Points on a hilly landscape, in no order, each with its height.
From any point a ball rolls to the lowest of the 2 points nearest to it. It stops when none of these is lower. Distance is the straight distance between rows; heights are no part of it.
K638: [ 97 159  55 101  98 134 142 108 151 132 146 136 104 110  97 116 106 108
 225 172 121]  height 438
K540: [110  63 130 145 172 133 136 117 129 182 159 111  95 121 111 152 141 145
  88 132 123]  height 55
K808: [ 82 139  58 115 109 149 126  97 192 179  62 185 103 182  98 148  88 102
 129 145 125]  height 332
K693: [112 109 137 109 189 111 160 173 109 146 135 116 146 148 130 145 114 153
 131 145 131]  height 93
K880: [152 113 140 142 110 120  97 128 111 142 144 123  78 115  93 101 148 148
 118 150 120]  height 252
K854: [104  92  98 120 164 166 118  87 176 175 119 151 102 167  99 134 112 129
  88 129 127]  height 115
K861: [138 161 100 152 103 133 124 118 144  54 146 117 160 112 135 115 131  95
 161 121 128]  height 589
K328: [133 192 121 115 121 115 152 141 123  83  94 146 139 164 139 127 138 138
  98 148 141]  height 357
K915: [132 121  99 122 125 127 134 112 139 132 119 141  82 163  92 134 146 142
  89 167 107]  height 273
K846: [119 115 131 178  81 150  85 109 171 116 143 145 133  91 127 125 102  90
 140  89 133]  height 121
K627: [169 164 145 165  89 157  89  88 139  80 149 117 150 106 137 109 143  98
 120  85 149]  height 217
K597: [167 122 101 150 112 111  75 142 129  84 137 104 140  78  90  93 117 109
 130 119 101]  height 201
K284: [ 96  65 124 154 147 133 144 132 152 161 167 119  94 117 130 150 126 136
 111 144 118]  height 28
K270: [ 89 141  90  82 109 113 154 142 156 152  87 173  92 151 103 158 113 144
 105 153  99]  height 274
K303: [170 166 160 146 125  80 133 182  69  97  99 100 186 149 158  78 134 139
 134 143 139]  height 199
K830: [120  98  98 187 120 154 129  79 152 105 174 101 113  96 143 135 148  90
 131 120 117]  height 225
K635: [ 85 130  52 142 131 134 140 112 188 132 135 136 119 117 105 136  92  96
 173 157 114]  height 390
K393: [143 106 132 147 105 139  74 115 127 125 176 115 105  64 102  85 127 121
 178 125 104]  height 154
K848: [108  96 145  91 131 126 143 134 141 162  86 172  70 167 117 167 139 158
  62 110  98]  height 120
K377: [140 113 163 154 108 130  97 126 107 129 176 111 110  67 135  92 130 129
 181 124 125]  height 187
K198: [114 120  60 133  87 104 120 151 160 115 129 138  98 105  86 109 100 128
 154 177  99]  height 340
K482: [155 130 168 115 164 105 148 163  72 144  89 120 166 149 170 149 145 169
  37 110 114]  height 253
K287: [114  88  87  90 132 118 139 128 130 170 134 143  66 155  72 129 149 156
 110 190 106]  height 244
K101: [135 111 143 122 136 103 123 136 123 131  84 129 100 144 138 136 135 162
  35 123  70]  height 311
K76: [ 94 127 117  53 154 141 134 143 153 173  80 175 130 170 105 150  89 148
 118 118 125]  height 219
K137: [ 81  80  82  89 104  86 146 190 141 167  99 144  89 122 100 133 109 165
 129 183  88]  height 167
K993: [130  99 130 185 128 139 125 115 136 119 167 102 138  90 155 139 117 105
 114 120 122]  height 196
K886: [130 164 104 149  34 139 106 113 173  84 116 163 117 103  89 138 122  89
 160 110 140]  height 392
K350: [128 161 157 150 153 175 153  94 138 128 150 112 203 149 203 153 139 114
 127  96 177]  height 557
K164: [144 121 182 102 151 114 106 149  91 177 118 134 121 136 105 118 128 169
  98 108 140]  height 189
K742: [102 149 113  68 131  99 173 178 115 148  86 166 110 172 100 162 129 148
 154 168 139]  height 268
K302: [127 120 149 138 129 176 128  67 131 146 175 127 107 120 151 123 152 114
 176  98 142]  height 539
K172: [113 148 139 108 108 146 116 109 161 151  86 188 109 173 108 141 113 130
  83 113 132]  height 129
K416: [104  63 155  73 167 123 154 153 114 180  93 145  94 163 117 174 146 178
  65 112 108]  height 109
K239: [154 113 108 139 102 146  60  92 148  98 172 112 118  63  94  84 114 102
 174 110 103]  height 110
K884: [ 97  85  96  54 110  93 139 183 124 185  89 154  77 140  71 128 127 179
 135 183  87]  height 197
K139: [138 104 178  99 184 118 125 154  86 174 111 120 120 143 124 144 131 159
  65 101 120]  height 204
K655: [102 106 111 161  70 160  75  93 195 131 140 162 117  87 109 115  95  86
 169  99 120]  height 186
K703: [120 131 101 164 107 158 137  86 161  96 156 126 115 124 138 147 135  93
 134 132 134]  height 255
K335: [129 115 197 131 159 148 156 128  81 155 179 101 160 116 176 160 147 134
 166 117 162]  height 552
K679: [138 110 152 126 143 133 124 124 100 156 164 125  96 131 107 130 150 144
 149 148 145]  height 223
K306: [156 152 102 138  67 160  70  85 168  77 137 139 139  88 105  92 116  83
 189  75 131]  height 222
K461: [144 122 132 189 107 129  81 128 153  92 145  99 173  67 143 133  99  91
  90  77 127]  height 195
K545: [136 164 121 144 122 144 119 108 152  80 141 115 185 111 163 115 108 107
 159 110 143]  height 579
K387: [176 128 109 156  93 106 125 132 109  41 145  69 153  85 125  87 169  96
 193 124 120]  height 611
K745: [102 110  73 127 126 125 113 120 162 140 153 128 104 109 102 103 100 122
 165 162 109]  height 366
K528: [ 75 120  70 152  70 155 137  91 182 133 152 148  91  89 127 137 115  74
 214 138 120]  height 490
K708: [148 149 138 135 162 127 144 118  92  99 161  90 144 133 150 108 151 134
 166 143 147]  height 484
K817: [147 133 166 141 180 131 132 108 109 157 127 113 152 137 145 154 136 142
  39 102 143]  height 230
K656: [134 165 120 134  84 117 109 135 153  97  99 163 121 134 111 123 111 118
 107 130 123]  height 305
K372: [137 108 167 104 185 100 152 184  63 156 121 100 160 148 137 137 141 161
 116 137 146]  height 113
K199: [155 141  85 154  84 118 133 131 130  31 153  87 153  89 125 117 152  91
 188 130 121]  height 602
K735: [118  98 121 133 107 173 104  79 152 138 182 121 100  67 157  93 120 100
 220 104 103]  height 524
K230: [170 165 143 155 127 150  95  88 123  96 150 113 145 114 134  90 142 123
 123 104 149]  height 243
K930: [ 90 151 123  72 127 117 166 170 132 159  80 183 106 167 110 165 116 152
 123 137 126]  height 247
K500: [100 125 125  81 109 137 130 106 168 156  66 187  82 177 118 159 123 143
  65 112  97]  height 73
K532: [167 149 168 159 110 134 122 117  79  89 162  80 181  84 185  92 165 112
 158 106 149]  height 299
K106: [124 163 175 106 132 129 156 143 119 122  84 161 143 176 164 157 140 147
  62 111 150]  height 214
K577: [135 127 165 152 128 118 104 139 102 128 157 107 135  95 144 107 112 133
 153 124 129]  height 212
K804: [ 87  92  88 116 138 108 171 175 136 144 125 135  97 137 107 149 118 147
 137 189 114]  height 127
K719: [149 107 119 153  89 114  90 149 133 109 142 121  99  86  97 105 122 128
 111 144 100]  height 241
K237: [131 121 137 185 100 144  93 117 154 101 151 120 148  84 153 133 101  99
 117  98 126]  height 165
K650: [163 110 101 155  95 104 106 146 105  66 156  81 112  82  91  80 157 115
 191 147 113]  height 622
K686: [140 157 124 168 118 163 118  89 154  80 147 100 204 102 189 125 120  76
 141  83 135]  height 571
K77: [124  94 145 139 121 181 109  64 127 148 183 117  91  83 163 102 147 106
 190  83 118]  height 532
K98: [151 158 157 142 104 158 118  97 106  94 163 109 153  81 181 101 149 107
 178  90 144]  height 316
K578: [ 96 156  73 154  61 147 139  91 179 101 129 144 112  92 117 143 115  68
 209 129 128]  height 464
K207: [115 106 154 123 170 140 143 133 108 142 183  93 156 101 171 129 119 127
 185 122 142]  height 556
K39: [158 140 153  93 153  99 105 158  90 140  93 134 116 154 112  94 121 165
 104 131 111]  height 164
K42: [104 143 168 118 169 176 171  95 134 141 162 131 180 153 185 160 143 119
 163  94 185]  height 553
K652: [ 91 132  62  91 108 120 134 124 191 156  69 177 102 157  97 143  95 123
 103 150  96]  height 301
K590: [106  53 135  91 206 120 145 167 118 181 134 114 126 129  98 148 124 166
  99 123 119]  height 68
K631: [148 160 105 122 127 100 155 142 122  76  96 133 121 173 136 134 142 137
  72 163 107]  height 352
K992: [138 149 139 126 153 111 157 164 109 106 126 121 183 155 169 142 119 142
 121 147 153]  height 139
K527: [121 162  88 144  43 151 135  98 165  68 140 141 119  94 124 137 146  73
 192 114 139]  height 434
K414: [163 149 119 108 117  90  93 161 110 112  95 139 111 137  95  86 116 152
 120 150  99]  height 128
K342: [105  82  88  55 143  96 147 158 128 176 114 148  79 163  62 129 142 172
 120 178  95]  height 220
K872: [150 102 164 139 124  57 144 202  48 116  70  94 139 155 148  96 141 141
 110 158 112]  height 179
K266: [102 110 101 150  56 146  86 121 192 148 129 167 101 101  93 124  88 100
 145 130 116]  height 245
K556: [ 86  93 121 121 160 141 161 136 154 161 149 137 104 134 114 162 105 131
 142 136 140]  height 63
K509: [117 173 151  89 165 147 158 131 126 125 126 149 157 175 130 145 137 143
 145 114 191]  height 321
K731: [136 168 107 127 132 120 147 120 117  95 142 121 119 140 133 116 142 119
 186 158 139]  height 471
K576: [137  81 176  95 175  86 153 196  46 162  98 107 135 168 114 126 153 165
 116 136 143]  height 130
K250: [155 141 125 156  84 166  88  63 153  74 150 130 134  95 121 104 150  83
 156  69 135]  height 256
K859: [102 151  72 138 112 152 123  77 199 147  83 173 118 176 113 133  94  86
 126 132 143]  height 359
K519: [111 123 148 133 153 101 162 186 115 123 121 123 153 141 150 153 108 146
 123 147 133]  height 114
K844: [ 97  51 135  88 171 123 149 173 116 190 130 134  93 136  91 154 142 169
  95 134 114]  height 84
K397: [162 143 152 159 162 116 118 125  94 128 131  94 167 124 158 127 129 129
  67 111 134]  height 246
K521: [166 125 137 173 158 116 144 104  84 103 165  75 141 119 150 127 164 122
 125 140 134]  height 492
K945: [106  89 108 140 167 173 100  69 184 190 109 149 122 172 124 128  97 109
  93 108 137]  height 145
K505: [163 121 179 136 192 126 123  94  63 173 172  84 128 101 141 138 152 134
 115 101 166]  height 502
K196: [155 142 163 125 114  64 143 196  63  99  71 106 173 160 161 102 136 154
 103 159 127]  height 211
K463: [155 163 130 131 127 130 105 117 138  96 123 133 136 136 118  96 120 121
 116 124 131]  height 271
K317: [117 164  90 104 125 136 145 115 134 113 149 130 114 114 117 105 130 122
 215 160 136]  height 457
K885: [124 170 133  61 147 103 174 185  96 132  84 154 131 182 111 150 154 154
 136 151 159]  height 290
K391: [112  84 120 118 182 140 133 115 152 174 127 131 106 157 111 150 115 146
  58 118 114]  height 85
K812: [143 200 142 103 137 131 150 124 130  95 106 146 159 178 148 128 142 142
 112 131 171]  height 339
K989: [150  88 169 122 144  67 151 193  49 152  76  94 134 170 129 106 149 159
 117 159 124]  height 152
K982: [160 112 184 125 147  73 131 164  57 147  88 111 128 139 163 148 157 161
  36 120 110]  height 269
K220: [149 166 147 147 124 107 152 163 101  90 124 103 183 140 158 114 136 136
 129 145 139]  height 166
K30: [133 121 109 151 132 145 126  90 160 119 147 128  97 146 112 135 141 123
  92 146 126]  height 286
K279: [154 106 162 130 121  71 130 158  84 119  77 108 116 139 160 140 154 160
  40 120  68]  height 289
K834: [ 86 153  56 103 130 146 139  97 173 161 135 151 120 139  93 131  98 108
 200 158 136]  height 414
K479: [124 166 155  71 157 134 161 149 110 145 110 159 136 167 104 148 151 153
 157 131 188]  height 308
K273: [136 105 170 116 165 137 115 132 100 177 154 125 118 116 112 123 126 149
 140 121 148]  height 208
K466: [ 73 105  89 117 148 134 174 147 158 148 150 136 105 139 117 156 120 127
 159 170 127]  height 94
K625: [138 161 189 116 147 121 150 147 110 133  99 135 182 165 175 164 142 156
  45 105 148]  height 234
K114: [117 133 182 140 147 170 135  87 114 147 168 124 143 122 170 151 149 125
 159  93 169]  height 547
K285: [177 156 147 168 161 100 116 130  78 114 130  59 194 100 163 114 137 119
  75 118 134]  height 261
K203: [133  97 172 117 187 129 143 121  96 179 115 123 137 135 140 177 137 152
  33  89 136]  height 218
K258: [166 135 110 138  91 131  72 121 146  79 145 120 145  86  98  87 102 103
 164 104 113]  height 161
K773: [ 83 133  67 124  66 129 115 137 175 145 115 170  89  94  84 128  88 112
 155 162 109]  height 298
K483: [144 139 125 124 114 101 123 144 121  93  83 132 102 153 127 121 138 153
  54 137  79]  height 330
K869: [110 179 155 116 104 145 146 123 151 127  76 185 132 177 150 152 119 139
  82 116 161]  height 180
K293: [131 151 139 184 143 160 130  83 146 110 154 100 197 120 195 136 120  98
 102  96 149]  height 564
K701: [ 89 104  92 128  90 174 111  70 167 130 173 137  99  89 135 104 115  93
 223 119 113]  height 512
K294: [154 120 154 151 196 122 140 110  66 154 169  73 146 113 150 135 162 126
 115 127 146]  height 499
K343: [120 140 147  90 162 135 121 144 132 150  98 155 133 167 122 126  90 150
 109 111 134]  height 194
K614: [140 120 170 136 137  98 120 174  84 129 133 106 133 119 138 103 119 149
 154 145 136]  height 232
K772: [166 171 157 166 146 133 119 119  92 100 151  79 219  92 189 111 140 118
 118 108 142]  height 280
K727: [140 185 117 141  47 119 104 140 164  67  90 171 125 122 108 134 119 110
 119 117 126]  height 341

For each start below, name the point where the ball stops.
K812 -> K930
K207 -> K239
K342 -> K284
K631 -> K500
K335 -> K627
K703 -> K846
K387 -> K627
K521 -> K846
K293 -> K627
K834 -> K846
K303 -> K693
K196 -> K693
K578 -> K627
